Points on a hilly landscape, in no order, each with its height.
A ball rolls from a point to the lowest of its 2 nearest points, and stops where none of them is lower. Distance is the straight distance between rows; heights are no part of it.
Nerug height 501: [ 44 -37  40  37 -28  16 -11  -5  -9 -18  -4   1  23 -10 -23  25 -28   7
 -23  59 -21]
zuz height 613: [ 33 -23  -8   3   4   1 -16  12   9  -5  10  -1  -6  35 -16 -35  19  -2
   6  -1  -2]
kabo height 482: [ -3 -19   1 -26  -3 -37  14  16  41   1 -37   5   2  -3 -11 -29  21  24
 -16   9  -9]
vozu height 620: [-24   6 -30  12   6   5   9  25 -21  21  16   9 -50 -25 -18   1  19  12
 -14 -48 -12]
paru height 668: [-57  54 -15   9  -3 -53 -40  25  25  15  -3 -17 -56  -9  -3   3   7  -1
  -1 -14 -25]
Nefe height 598: [-57  -4   3 -12   1 -32 -38  18   9  14 -56 -47 -24 -12   7 -19  28   9
  13   7  -2]
Gok height 747: [  0 -25 -10  -8   2 -34 -16  15  18   3   0 -24 -19 -18  24  34  27  18
 -33   0  18]
gezu height 657: [ 17  -3   8  -7  35 -23  -2 -29  25  -8 -15 -18 -11 -14  34 -31  37  -2
 -13  16  35]
tepa height 325: [-21  25  -8  35  22 -16 -20 -11  32 -11 -19  -5   4  31 -19  -8 -15 -22
  36  -6 -13]
zarem height 490: [-11  36 -13 -42  30  -8   9   4 -35  19  -1  21 -11 -19  18   5   6  18
  -3 -54  24]
luvu height 199: [ 33 -17   7 -39  -6  10  11  -2  20   4 -10  14  33  21 -10  15 -24   6
  -5  16  22]
tefe height 309: [ -7  13  -2  16 -10 -36  10 -15   7 -34 -47 -16 -39  18  34  21   3  -2
 -15  31 -28]
teba height 337: [-11 -30   5  21 -12 -22  -2   6  26 -12 -42 -29  23   2   3  26  -8  28
 -15  27 -16]
Tus height 802: [-13  -9 -11 -24   0 -21  30 -27   6   2 -66 -36   9 -11  -2 -35  15  45
 -32  43  21]
pedip height 624: [ 39  11  10  30   6  24  16  -8 -46   7  19  11  23   3 -10   0 -59 -40
  44  31 -52]
ladud height 566: [  7  17 -25 -16  17  49  55 -15 -45  22  42   7   6  20   3   9 -19 -13
  13  -7   5]
Muga height 631: [  7 -17   8   7  19 -18  -6 -19  22 -12 -18 -24 -28  12   4 -16  36  -9
   0  22  14]
tidi height 344: [-13  32   4 -21  -6 -53 -11  10 -13   2   0   4   7 -48  62  18  38   9
 -14 -38   1]
pode height 762: [-30  40 -58  26  11  24  12  20 -21  19  21  -8 -14  30   7 -30 -12  32
  -6 -31 -17]
roga height 759: [  0 -27  17 -68 -21  13 -10   6  39  22   1   0   2 -15 -12   9  -3  26
 -16   6  57]
Gigo height 554: [-54  26 -26  40 -28  -7 -10  18   0   2   9 -11 -29  13 -14  30  -2  -4
  15 -29 -33]
Vob height 282: [ 49   1  -4   2 -23  13  31  -1  16   8  33  51  29  20 -37   6 -22 -11
 -11   8 -13]
sos height 515: [-42  27 -38  29   2  -5  -5   8  10 -15  32 -23 -15  15  10  20 -28  -3
  13 -25 -18]
somol height 649: [-31  -5 -12 -28  20  -9 -39  32 -11  27   2 -22  -2 -24  20 -32  30   8
   1 -36  23]
Subu height 362: [-45  12 -28  -3  26 -25 -11   9  27  37  -8  -4 -17 -14  -3   3  23 -22
  25 -23   1]
lan height 261: [ -1 -24  23  26 -44 -15  -7  -8   5  -9 -43   9  55  24 -14  15  22   0
   0  36 -12]
rade height 635: [ 13 -29  -2  13 -10  17 -31  21 -14 -22   8 -26  10  41   0 -27   6  -9
  19  10 -12]
dun height 488: [ 43 -32  13 -10  17   7  27 -17  -7 -11 -16 -28 -18 -23  46  -9   7 -21
 -13  55  -3]
Zumag height 447: [ 35 -37   2  28   2  43   2   6 -15  -9  53 -13  10  -7 -25  -5 -35 -15
  -3  11 -18]
teru height 734: [-34  -4  -1  33 -29 -26 -38  33  16  21 -44  -2 -11  -6 -33  27  12   3
  10  -8 -35]
nanu height 377: [ 57   7  29  16  -2   4 -12  -2 -23 -12 -17  35  58  10 -16   7 -48   0
   2  43 -24]
kizi height 355: [  1  -2   7 -56   2 -14 -15  16  23  45 -30  27 -29 -38 -17  -1  21  17
 -25 -12  40]
kub height 666: [  7  -6   9 -30  24 -16 -31   7   8   8  12 -10  11 -30  33 -22  30  11
 -14 -23  44]
girum height 421: [ 42  -1  35  45  -1  10 -17   7 -37 -15  -2  41  64 -32  -6  -4 -41 -24
  13  52 -37]
Bage height 177: [-11 -16  -2  -2 -32  22  -4  19  18  28  38  15  23  -6 -56  25 -18  24
  -7 -19  17]
paf height 603: [-40  51  -6  -7  24 -55 -40   9  10  29  -6 -15 -17 -45  33  -2  43 -10
  -1 -20  11]
Kuviv height 381: [-10   5 -10 -34  -2 -40   9  24  -4  19   3  23 -17 -44  31  13  39  13
 -21 -36  -1]
ruv height 663: [  4  18  -9  25  21  14   2  -4 -17 -25  30 -36 -10  21  27  -8 -46 -48
  36  19 -33]
Bir height 267: [ 11 -43   7  18 -18   3 -12  17  31  -6 -21   2  48  -4 -28   8 -16  25
 -17  18  -7]
lozom height 563: [-15  -3  -7  -1   4 -27 -13  14  20 -33  -1  -7 -29  11  -2 -42  10  11
   6 -12 -23]
tir height 737: [-19 -14  16 -18  13  -1  16  -8 -23 -26  -5 -18 -17 -11  29  12  -2 -18
  26 -10  -5]
suvi height 664: [-28   8 -26 -22   7  36  18   7  -5  55  39  11 -23 -30 -22  -2  16  16
 -14 -43  44]
rinob height 687: [ -8   9 -12  25  31 -18 -23  -2  14  -7   9 -14 -51 -15  20   9  17  -6
 -18 -18  17]
vikog height 316: [-42  35   1 -16  -3 -49 -11  -2  -3  -8  10 -17   9 -30  77  -3  41  -7
  10 -32  10]
Vaf height 285: [ 28 -21  18  -1   1  13  10 -29  18  -1 -42 -11  61  12 -10  12 -28   3
  -4  57   8]
nonu height 439: [-35  31 -47  18  20   7  15  -8  10  13  44 -18   1  29  -4 -12  14 -21
  23 -21   7]
pezep height 408: [ 21  13   8 -22  23 -29   7 -22  -2   1 -55   1 -34   9  10   7  13  23
 -27  12  19]
bokod height 523: [ -1  24 -24  48 -11  46  15   0 -31  -2  36 -11 -12  44   6 -24   5 -41
  27  10 -30]
silef height 713: [ 30 -24  27 -59   8   7  18  -1 -38 -26  20 -14   3 -16  45 -13  -4  -2
  -9  11  10]
taza height 505: [-13   3  29 -35 -11 -43  21 -22 -16 -16 -36  -8   3 -23  47 -20  57  17
 -11   7  16]
Nobo height 363: [ 27  -6   2  25   1 -25  12 -26  10 -18 -38 -22 -24  19  21  35   7   5
 -31  50 -10]
vuro height 569: [ -8  -1  26 -18   2 -30 -21   2 -33 -13  -3  -5 -28 -35  35 -19  47  19
 -13 -35  12]
duk height 517: [-38   8 -11  16 -16  -5 -32  11   5 -15 -14 -31 -38  18  26  -9  12 -18
  13 -11  -9]
fovo height 684: [  4  -8 -15 -24  27   9  44   3  24   8  14  26  19   8 -18 -13 -20 -17
  18 -16   3]
mese height 407: [  5  42 -33  46 -19  14  29   5 -33  -6  38  21  40  44 -16  -9 -22   3
   6   4 -46]
Gat height 491: [ 30  11  42 -38   9  -1  12 -48  13   3 -22  14 -22 -47  30   0  16  20
 -41  19  59]
Bori height 732: [ -6  -2  31 -66  -3   1  -1  -3  26  -2  41  13  -4 -56  16 -11  -3  30
 -22 -23  56]
Tedig height 533: [-38  17 -32  46 -10  47  37   2 -13  22  28   7  50  20 -26 -20 -10   6
  21 -19 -24]
Mura height 348: [-33   7  -1 -26   6 -28  -6  -1  -4  -8  30 -24   9  -4  43  -5  37 -11
  18 -23  21]
vefu height 440: [-28 -14   9   0  10 -17  -3  -8  26 -25  -2 -40   9  21  12 -15   1 -17
  36  12  -7]
kema height 494: [ -6   0 -13   9   7  36  11 -10 -23  23  17  25 -15  24 -47 -12   2  -2
  20 -33   6]
tuta height 599: [ 13 -34  25  -6  12  -5  17 -28  16 -22 -28 -38 -11   0  -2 -24  11  14
 -21  41  14]
Maves height 789: [-46  51 -65  -4   4 -18   0  35 -19  32  20  -5 -16   3  22 -21   6  21
  -7 -37 -13]
Puv height 675: [ 28  -7  24 -26  27 -14  -8 -28  29  -6   6  -8  11 -43  45 -28  39   3
 -27   6  48]
vipes height 514: [ 12  15   5 -44  33   1   8 -17 -17   5  -6  23 -10 -27  31  18  -2   4
  -5 -31  34]
luf height 330: [ 27 -26  12   6  16  15   9 -37  23   8 -49 -25  18   0 -10  19 -26  14
 -30  50  33]
zomi height 544: [ 17  -7 -23  -5   9 -31   1  11  48  17   8  20  16  21 -24   0   7   4
 -11  -4   6]
pubam height 748: [ 42  -4  -7 -11  10   9  31  11 -26 -15   4   4  -2  14  22 -20 -17 -31
  20  20 -35]
degil height 718: [ 66 -29  39 -30 -28  57  -7  -6  -3   6   1  11 -15   4 -22 -10 -22  -8
  -5  49  20]
Roku height 634: [ 40  -4   7 -15   6   9   5  -3  18  10 -34  34 -28  -4 -21  22 -23  18
 -28  -1  14]
lilit height 669: [ 22   2 -15  10  38 -15 -12  -7  15  -7  17  -5 -31   6   5  18   0   4
 -18 -10  18]
pag height 652: [ 38 -10  -3   0  24  -8  -7  -1  32  -1  -9  11 -34  -8  -7  14 -10  15
 -37   2  16]
bam height 576: [-42  10 -52  32 -22  34  32  22  -5  50  13  17  39   6 -33   4   0  14
   5 -34 -16]
Geso height 353: [-10   2  -7   9 -36 -34 -28  24  13   5 -36 -10  26  52   3  17  24   9
   7  13 -13]
minot height 703: [ 51 -22  12 -13 -13  65  -2   3  -3  14   8  32  -5   3 -32  -4 -24 -25
   5  13  11]
Kese height 717: [-34  19  10  -4  28  -1  15 -24 -30 -28  21  -6 -27 -32  46  -2  13 -30
  24 -31  -2]
rilo height 707: [ -3   9 -22  19  31  23   7   1 -24 -17  23  -6 -33   7  -4 -21 -13  -2
  11 -27 -14]
nulo height 744: [ 30 -51  32 -13 -34  33  20 -14   3  -6 -20 -10  -4 -18 -12  20 -13  14
 -29  55   8]
ver height 604: [ 36  -7  34  24 -22  25 -29 -14  -2   6 -12  41  35   4 -45  38 -22   8
 -14  17   9]
litu height 530: [ 54 -32  48  11 -44  37  -6   2 -18  -4  27  23  35 -13 -29  13 -33  -9
  -3  48 -13]
fufuv height 390: [ 15 -22  22 -19  15  23  18 -48  30   5 -37 -17 -21 -33   1  10 -10  14
 -35  44  57]
Mupu height 438: [-68  28 -33   8   4 -16   9  13   9  -3  50 -23 -17 -17  22 -24  19  -9
  11 -35  -5]
sivus height 453: [ 16   4  31 -26  16 -27  20 -46  11   1 -46   9 -36 -27   2  -2  21  30
 -41  20  40]
Tefu height 519: [ 22 -14  19   2  15   0  20  -7 -15 -41  -5 -19 -41 -19  55 -18  14 -30
   1  35 -23]
Meke height 489: [-28  -4  -9  42 -26  11 -38  11   2 -20 -12 -30 -20  23  13  18   1 -30
  24   0  -9]
Rodol height 731: [ 22   3 -16 -24  20   0  41   3 -13 -28  12  14 -12  -4  32 -28  10 -23
  10  -5 -21]
Maret height 784: [-15  39 -36 -24   8 -25 -16  15 -13   0 -15  -4  -7  18  50 -23  27 -16
   9 -25   3]
fera height 531: [ -2   5   0  -7  17   2 -10  -6  -9  10  39  12 -32   1 -55  16 -29  31
  -6 -30  21]
pav height 772: [  6 -39   2  -8 -23 -11  10  14   3 -27 -13 -33   0   5  23 -10  27  17
 -22  23 -19]
pozot height 472: [-34   9 -20  10   5 -17 -19  22  13  45  27  -5  -2  -3 -58  24  -6  29
   1 -28  -7]
Vulin height 743: [ 50  -5  47 -57   8  23  12 -27   9 -21  28   7 -27 -31  20 -30 -18   7
 -23  38  41]
kis height 217: [ 15 -10  33  21 -27 -14  -3 -12  15 -13 -22  36  80   6 -27  16  -5   9
  -9  43  -7]
Vupuz height 797: [-25  59 -44  -6  18 -19 -12  19 -12  11   8   3 -27   8  37 -29  22   1
   1 -43  -3]
fip height 240: [ 66 -16   5 -27 -19  12  16   4  18  -1  14  26  17  17 -12  13 -26   1
 -15  32   4]
Maro height 705: [-40  38 -11  13  26   4  -2 -11 -15 -31  23 -28 -36  -8  49  -9  -2 -37
  22 -24  -6]
Tak height 592: [ -2 -22 -19   0  -8  -7  -4  29  10  -5   9  -2  -5  20 -26 -40  21   8
   9 -23 -18]
vaden height 331: [ 28  27   3  29  -2   2 -17  -3 -33  -6   0  32  55  26 -20  26 -41   9
   6   3 -20]
Rulor height 588: [ 35  16 -19   3  12  44  54 -11 -28  28  40  30  15  26 -15  -5 -23 -30
  19  14 -19]
lede height 359: [  0   8  10  -1  31 -20 -16 -15  -6  -8 -46 -14 -31  22   5  16  -5  15
   0  -1   3]
pas height 623: [-53  10 -47  13   5  27  46  17  -6  43  21   4   2 -12 -15   5  -7  28
   1 -40 -16]
zime height 704: [-33  19  -5   7  -2 -59 -32  26  26  20 -38 -17 -32  -2 -14  18  12  17
   4   8 -23]
Luv height 370: [ -9 -24  48 -28  14  -4  12 -28 -11  -9 -24  -1 -24 -54  17 -12  38   9
 -11  -6  35]
Gel height 542: [ -1  12   1 -31  22  24  37 -22 -49   5  35  13 -19   1   7   7   0  -8
  12 -29  24]
gara height 518: [ 20 -30  -7 -27  -6 -26   0  10  52  14 -10   6  -1   3 -11 -15  29  18
 -29  13  21]
mibe height 560: [-48  -1   7   7  -7 -19 -24  -6  16 -16 -58 -43 -31   8  22 -16  15   1
  12  16  -7]
vefo height 746: [  0 -15  33 -65 -21  12   5 -12  42   2  -2   0 -12 -48   5   1   1  30
 -22  19  61]
varu height 506: [-19  10  -9  -7  16 -15 -13  11  -1  24   9   9 -19  -2 -54  15 -30  36
  -6 -35  -7]
mopo height 722: [ 13 -10  33 -62   2  13  13  -8 -15 -20  37   4   2 -35  21  -2 -12  22
 -17 -15  38]
basu height 618: [ 37  -3  15   2 -14   7 -13  -8  26  17 -29  49   2  10 -54  25 -19   9
 -15   6  14]
bog height 454: [ -9  27  -8  45 -54   1  -6   5  -4 -32  20   0  -7  47  11  -1 -12 -48
  16  19 -43]
rodir height 234: [-12  38 -13  -5   9 -39  -4  -3  -1 -36 -12 -17 -40  15  45  19 -13   0
   0  -6 -19]
zipu height 213: [  2 -35  10 -10 -39   7  -7  16  44  20   4  21  37  -9 -51  22 -16  16
 -13  -4  15]
gabi height 431: [-11  36 -22  58 -52  24 -28  15  -2 -26  28 -11  14  43  28 -14 -32 -49
  11  20 -37]
sodo height 678: [ -1   4 -14 -32  -4  35   8   7  20  31  38  25 -27 -14 -36  -9   0   6
  -8 -26  44]
Kosam height 487: [-34  21 -37  33   8  26  44 -10   4  25  37   1  14  30 -21 -23   9   4
  23 -20  -6]
fek height 473: [-13 -10 -29  10  -2   5   7  19   2 -11  23 -15  12  13   5  29 -15  -2
   6 -18 -14]
nop height 387: [-36   3  -4  20  -2 -20 -10  -6  36 -14 -11 -21  28  34  -5   4 -13 -23
  43   8 -11]
buk height 594: [-28   8  -4  -5  10 -35 -12  19   9 -42  14 -18 -29 -26  40 -31  21   5
  -2 -20 -14]
soret height 422: [  6 -29  49 -37   1   4  36 -36  -5 -26  -7 -13 -10 -64  32  -9  22   9
 -29  23  30]
Dozed height 686: [ 32  -6   0   2  28   6   5  -7 -11 -14  31  -3 -15   7  15  23 -13 -13
  -6   8   5]
sek height 275: [ 14   6   8  19   3 -12  -7  -5  18  -2 -27  31  60  23 -30  24 -28   3
   8   5 -11]
ligi height 436: [  3 -14  -9  20  -7   2 -13  18 -13 -26   0 -14  16  23   6  31 -31   1
   4   5 -25]
Linag height 268: [ 16   8 -27  -2 -14  11  10   1 -18  22   7  19  40  41 -10  37 -11  -4
  13 -17  -2]
Gezo height 568: [ -4 -18  21  -5  -6 -11   1 -13  11   9   2   4   5  14 -38  52  -6  10
   3  -8  15]
zeni height 648: [ -4  19  -6  36   6  28  -6  -8 -23 -14   8 -19  26  34  15  -3 -44 -49
  53  18 -33]
nuri height 766: [-11 -26  25 -60  -6  -1  17 -12  18  -4 -29 -23  10 -31   4 -24   1  43
 -32  21  44]
buruv height 589: [-31   7  26 -10  -7 -31 -13   5 -12 -34 -17 -11  -8 -53  49 -45  45   8
   7 -27  -7]
kovin height 758: [ 21 -51  10  -8 -36   2  21   3  10  -1 -28 -10   2   2  -7  10  16  28
 -32  35   1]
dez height 534: [ 45 -41  25 -12  15  12  11   2   3 -21  13 -24   7  -8  -2 -15 -42   7
  -4  43 -24]
Zagar height 304: [ 13 -34  -5 -33 -11  49  11  20 -25  -6  27   0   5  -4  -6 -18 -19   3
  -2 -17   6]
karu height 315: [  4  32 -24  32  -9   1  -6   4 -24  16  13  23  47  40 -20  35 -23  15
  -2 -22  -5]
lop height 706: [  2  14  10  17  26 -22 -34 -15   0 -30 -11 -31 -44 -23  49  -4  18   5
 -22  -3  12]
Pog height 430: [ -6  -3   3 -45  -3 -55  26  17  17  -2 -11  15  -8 -29  13 -12  24  29
 -20 -11  -5]
kilag height 736: [  3  25 -38  14  22  31  21   4 -40   0  42   1 -26  21 -16 -37 -13  24
  -8 -28 -11]
non height 460: [ 47 -34  33  35  -2  21   6 -19 -13 -18 -23 -29   3 -13  -6  24 -35   2
 -16  66 -23]
kige height 710: [ -8   4 -32 -15  22  -6  37   7  14  -4   8  14  -5  -5  19 -23   6 -14
  10 -27 -16]
zopof height 452: [ 12  26 -28  23  -3  -1  30   0 -11   3  39  24   6  40 -34  -6 -11   7
   0 -15 -32]
Zorem height 786: [-30 -23  10 -42   7 -21  23 -11   6   4 -62 -36  13 -23   9 -23  20  33
 -16  18  22]
Dola height 429: [-22  17  -4  86 -25  32 -18  -4 -17 -18  34  10  35  11  -9  14   2 -46
  26  11 -31]
deka height 730: [-16 -14  -8   5  -6 -45 -16  27  25  14 -14 -16 -23 -15 -14  30  12  35
 -26  -2 -12]
tubep height 245: [ 12 -35   9 -23  -8  37   6  20   7  -4  -6  12  23  -7 -30 -12 -43  10
   2 -17  -3]
zuso height 468: [  3  13 -23  25   8  47  20 -12   3  33  24  37  12  13 -57  -5 -20  -9
  13 -24   8]
foge height 444: [-25   7 -21 -38   9  10  20   9 -16  28  10  10   3   3  -8  24 -12  17
   5 -39  17]
bamep height 628: [-37  -5  -4 -22   8 -19 -25  24  -5  17 -38 -28 -10 -14  26 -18  27   5
  13 -23   9]
Mopab height 690: [ 23 -13  -1 -17  -5  57  -3  -2  13  19  11  34 -17  -2 -39 -13 -14 -11
   6 -11  36]
Zunu height 456: [ 22 -24  28 -36  17   8  35 -26  -8 -14 -30 -11  -3 -47  56 -17  12  -2
 -22  29  13]
gal height 242: [ 20 -25   9 -23   6  -1  15 -10  14  -1 -15  -7  56  28   1  21 -29  -8
  16  29   2]
Vunap height 614: [-18 -34 -11   8 -15  12 -21  25  16  19  -3   4  19   7 -45 -15   8   4
   9 -20  -3]
susu height 570: [ 19 -29  26 -30  19   3  18 -13   8 -25  -5 -14  -9 -10  -3 -17 -12  15
 -14  27   6]
dati height 639: [-36  54 -30  -7   8 -49 -39  39  16  36  -5  -9 -43 -24  11  -4  35  -8
  -8 -13 -21]
pimo height 492: [ -3  13 -21  39 -23  24  -1  10 -29 -15  17   5 -10  32  -9 -15   1 -23
  24  -5 -44]
babor height 647: [-27   6 -27 -12  11  20  10  15 -18  44  31  15 -29 -50   7 -10  34   9
 -18 -51  22]
Redi height 161: [-17  47  -9  16 -15 -33 -17   0  15 -36   1 -16 -39  52  19   3 -26 -11
   7   6 -19]
rutog height 402: [-17  48 -15  83 -32  27  -9   5 -17 -11  42  18  43  27   5  -5 -24 -45
  16  28 -43]
letos height 516: [ 31   3  20 -45  13  12  -3 -25  12   1   1  22 -22 -43  35  18  11   3
 -30  -2  58]
Sedar height 522: [  6  -4  11 -28  13  16  13 -16 -26   2  13  18 -21  21 -12  -8  11  -6
  16 -23  14]
zinis height 583: [ 14 -30  23  12 -21  28 -24   3 -22   7 -24  12  17  14 -35  19  -6   1
   9  -1  -5]
babin height 310: [ 16  -1  -8   3 -28 -12  -7   4  -6  12  -6  12  44  49  -6  23  14 -10
  15   4  -5]
Bola height 529: [ 11 -10  -5  30 -21  38  15  11 -43 -12   7  21  13  16 -18  13 -14 -17
  17  -3 -40]
fofum height 719: [ 10  16   5  20  22 -22  -6 -29   5 -42 -30 -39 -40 -11  51 -21  16   2
 -27  38   4]
mozon height 590: [-48  12 -27  20  -9   2  -5  23 -15   7  17  -5 -45   5 -15  -9  24   0
   6 -32 -20]
Ros height 636: [-19 -27  -9 -26  13   1 -11  22  43  32   2   3   7 -10 -40 -29   5   6
   5 -19  22]
Biti height 767: [-26 -18   7  45 -26  10 -17  21  -6 -10  -2  24  58 -10 -31  20 -11  -2
  14 -12 -23]
dagid height 701: [ 48 -15   9 -33  12  19  20   7 -31  -8  47  -6 -17 -12  25   5 -31  -1
 -17   8   2]
dozem height 735: [ 40 -42  35 -39 -22  41   5 -11  -1  -2  -3 -12 -19  -9   0  11  -8   6
 -28  47  38]
lugiv height 733: [ 25 -11  42 -69   3  39   9 -16  -6 -17  37  -2 -12 -23   2  -6 -37   1
  -5  11  40]
bepar height 302: [ 16 -16  25  31 -26   0  -9 -15   8 -18 -43  -6  25  37 -11 -10  17 -13
   9  46 -17]
Fafil height 493: [ 62 -26  14  22  16  20  -2   3 -11  -9  22 -11   2  -4 -13 -15 -41 -17
   6  41 -30]
vika height 418: [-39  21 -14  16  18 -42 -11  -7  52  -1 -17 -13 -26   8  -1 -12  10 -20
  20  -2  -4]
Gib height 276: [  6 -22 -32  -9 -14  50   8  30 -21  15  25   3  25   9 -10  -2  -6  10
  -1 -25   7]
tolu height 320: [ 44   7  11  21 -25  15  20  -3 -21   2  32  49  51  21 -25  -4 -12 -28
  14  31 -26]
Gufo height 459: [-29   8 -15  66 -24  14 -26  -4   5 -14  27 -16   6  25  -8  28  -5 -27
  22  -2 -12]
nasaz height 206: [  1  -8 -30   5 -15  52  33  14 -20  17  38  16  31   8 -19  17 -38  13
  -4 -20  -6]
Luba height 562: [ 27 -28  33  17 -19  28  -2  -3 -41 -13 -24  12  20  16 -18  14 -18 -11
  20  21 -23]
sano height 296: [-12  29  -2  12   7 -33 -30   1  -7  -8 -33  -3 -30  36 -16  12 -11  21
  14 -15 -17]
Dit height 409: [ 35 -24   7  30  10   4   4 -15   2 -22 -29 -30 -12  -2  21  27 -19  -5
 -23  53 -25]
lanu height 151: [ -2  -1   2  21  10 -12 -10 -12  19  28 -54  20  -3  18 -23  23  15 -14
  13  -2  -2]
nes height 123: [ 12 -12 -11  23 -44  43  -3  19 -15   9  41  26  53   5 -43  28 -23  16
 -14 -15   1]
mamiv height 659: [ -9 -23 -12 -24  27  15  13   5  44  17   8  11   9 -17 -21  -2 -25  -4
   3 -24  24]
nuva height 773: [ 16  18 -27 -19  -3 -16 -14  14 -20 -13 -15 -14 -15  41  46 -10  20 -15
   5   8  -5]
Zisal height 346: [ 27 -17  39  60 -21   5 -27 -19 -12 -20 -11   7  42  14 -12  16  11 -30
  10  56 -17]
kedu height 479: [  5 -11  14 -30  12 -17  34 -24 -10 -24 -47 -21  -7 -17  56 -24  26  10
 -20  27   0]
Kasaf height 229: [-18  38  -4  26 -16 -28 -40   1  10 -24 -43  -3 -26  52   3   0 -23  -5
  14   7 -25]
mamum height 761: [ 28   9  -3 -21  -2 -13  14  -2 -26 -22  -4 -11  -1  45  26  -5  -6 -16
  25  19 -24]
Lume height 751: [-35   0   1  46 -27   1 -30  20  -4  23 -31  29  32  -4 -40  33  13  -5
  19 -26 -22]
fuvoz height 388: [-53   7 -13 -19  13  -8  16   6 -13  -6  41 -18   1 -13  23 -31  29  -7
  29 -44  14]
sog height 399: [ -3   3 -27  -9 -19 -35  -7  32  16   0 -46  -3  10  43  11 -14   8   6
   8  -3 -26]
zer height 394: [  1  -6 -14 -44  -3  -9   1  18  11  35 -13  28 -17  -7 -16  15   7  17
 -12 -25  24]
madul height 312: [ -5  14  14 -52   4 -11 -26  18   3  53  -3  28 -23 -64   0 -21  37  11
 -21 -31  43]
pagu height 683: [ -7  11 -19  10  42  23  12   2 -25 -32  21 -19 -26  -1  33 -19 -27 -27
  23 -10 -22]
tuzo height 752: [-32 -20   2 -22  21  -9  14   0  -7 -18 -37 -16 -16 -32  44  12   1  -6
  11 -16 -13]
bavu height 549: [ -8  -2  14 -26  12 -16 -10  -2 -28  -6   7   2 -33  -8   3  -7  32  13
  -1 -28  17]
kug height 266: [-15  14  43 -27  11 -16 -32   2  -8  35 -13  19 -18 -89   9 -11  37  21
 -24 -36  27]
risa height 317: [  1   2  59 -14  -4  -5 -21 -31 -12  -1 -14   8 -12 -78  26 -17  36  25
 -27 -32  42]
Pazen height 257: [-24   7  -3   4  18 -23   7  -7  24  34 -11   5 -19   4 -25  31  28 -18
  23 -16   5]
Mes height 364: [ 10  31 -16  54 -24   8  12   4 -20 -11  34  37  64  27 -10  -2 -15 -25
  15  11 -43]
zugi height 389: [-24   9 -18  -7  18 -10   4 -11   5  -7  23 -19   0  29  23  -6  15 -29
  31  -5  11]
zuko height 632: [ 41 -25   6   3  -8  20 -13   9  23  -4  14  15  27  28 -42 -30  -4 -10
  -4  17  13]
Kob height 564: [-26  46  33 -11   7 -67 -30 -12   7  30 -21  -1   6 -57  36 -14  61   5
  -2 -11  12]
gos height 605: [ 38  24  -5  20  19  14  36 -21 -30   4  32  18   8  31 -15   0 -34 -38
  35  17 -34]
zala height 433: [-17  21 -23  51   7  23   6  -9   5  32  -4  45  38  10 -46  16 -12 -14
  24 -23  -3]
veg height 432: [-42  18 -21  52  -4 -16 -13   8  23  29  19   0  14  11 -55  26   1   5
  16 -19  -9]
nazas height 373: [ 29   4  21  62 -11   6 -31 -14  -9 -14  26  14  57  21 -14  20  -7 -29
  12  33 -13]
ger height 532: [-18  31  33 -21  -1 -57 -13 -26  -9  12 -45 -15  21 -44  54 -25  63  18
  -6  -1  17]
Tesu height 383: [-31  25 -18  54   9   2 -19 -10  21  16 -15  10   2  21 -38  12  -4 -22
  35 -21 -10]
Mev height 405: [ 22 -10  -7  49   0  41 -23   2 -16   3  49  -1  50  16 -18   7 -23 -25
   9  11  -4]
pulop height 551: [  5 -17  27 -26  -8  -2   0  -3   3   0  21  12 -24   2 -39  37 -14  28
 -13 -14  24]
Regob height 391: [ -9 -19  17  25 -14 -11  -7  -2  10 -26 -19 -25   8  15  -3  38 -13   8
   9  18 -23]

Two balls start at each pair of points below. Name the first point that both come to, or write none.
lop, tuzo: none
paru, Nefe: none
silef, kub: none

For each start below, name every point that the ball comes to, in order.
kovin: nulo, dozem, degil, minot, Mopab, sodo, suvi, babor, vozu, mozon, Gigo, sos, fek, ligi, Regob, teba, Bir, zipu, Bage, nes
somol: bamep, Nefe, mibe, duk, Meke, Gufo, Dola, rutog, Mes
Puv: gezu, Muga, tuta, susu, dez, Fafil, Zumag, Mev, nazas, Zisal, bepar, lan, kis
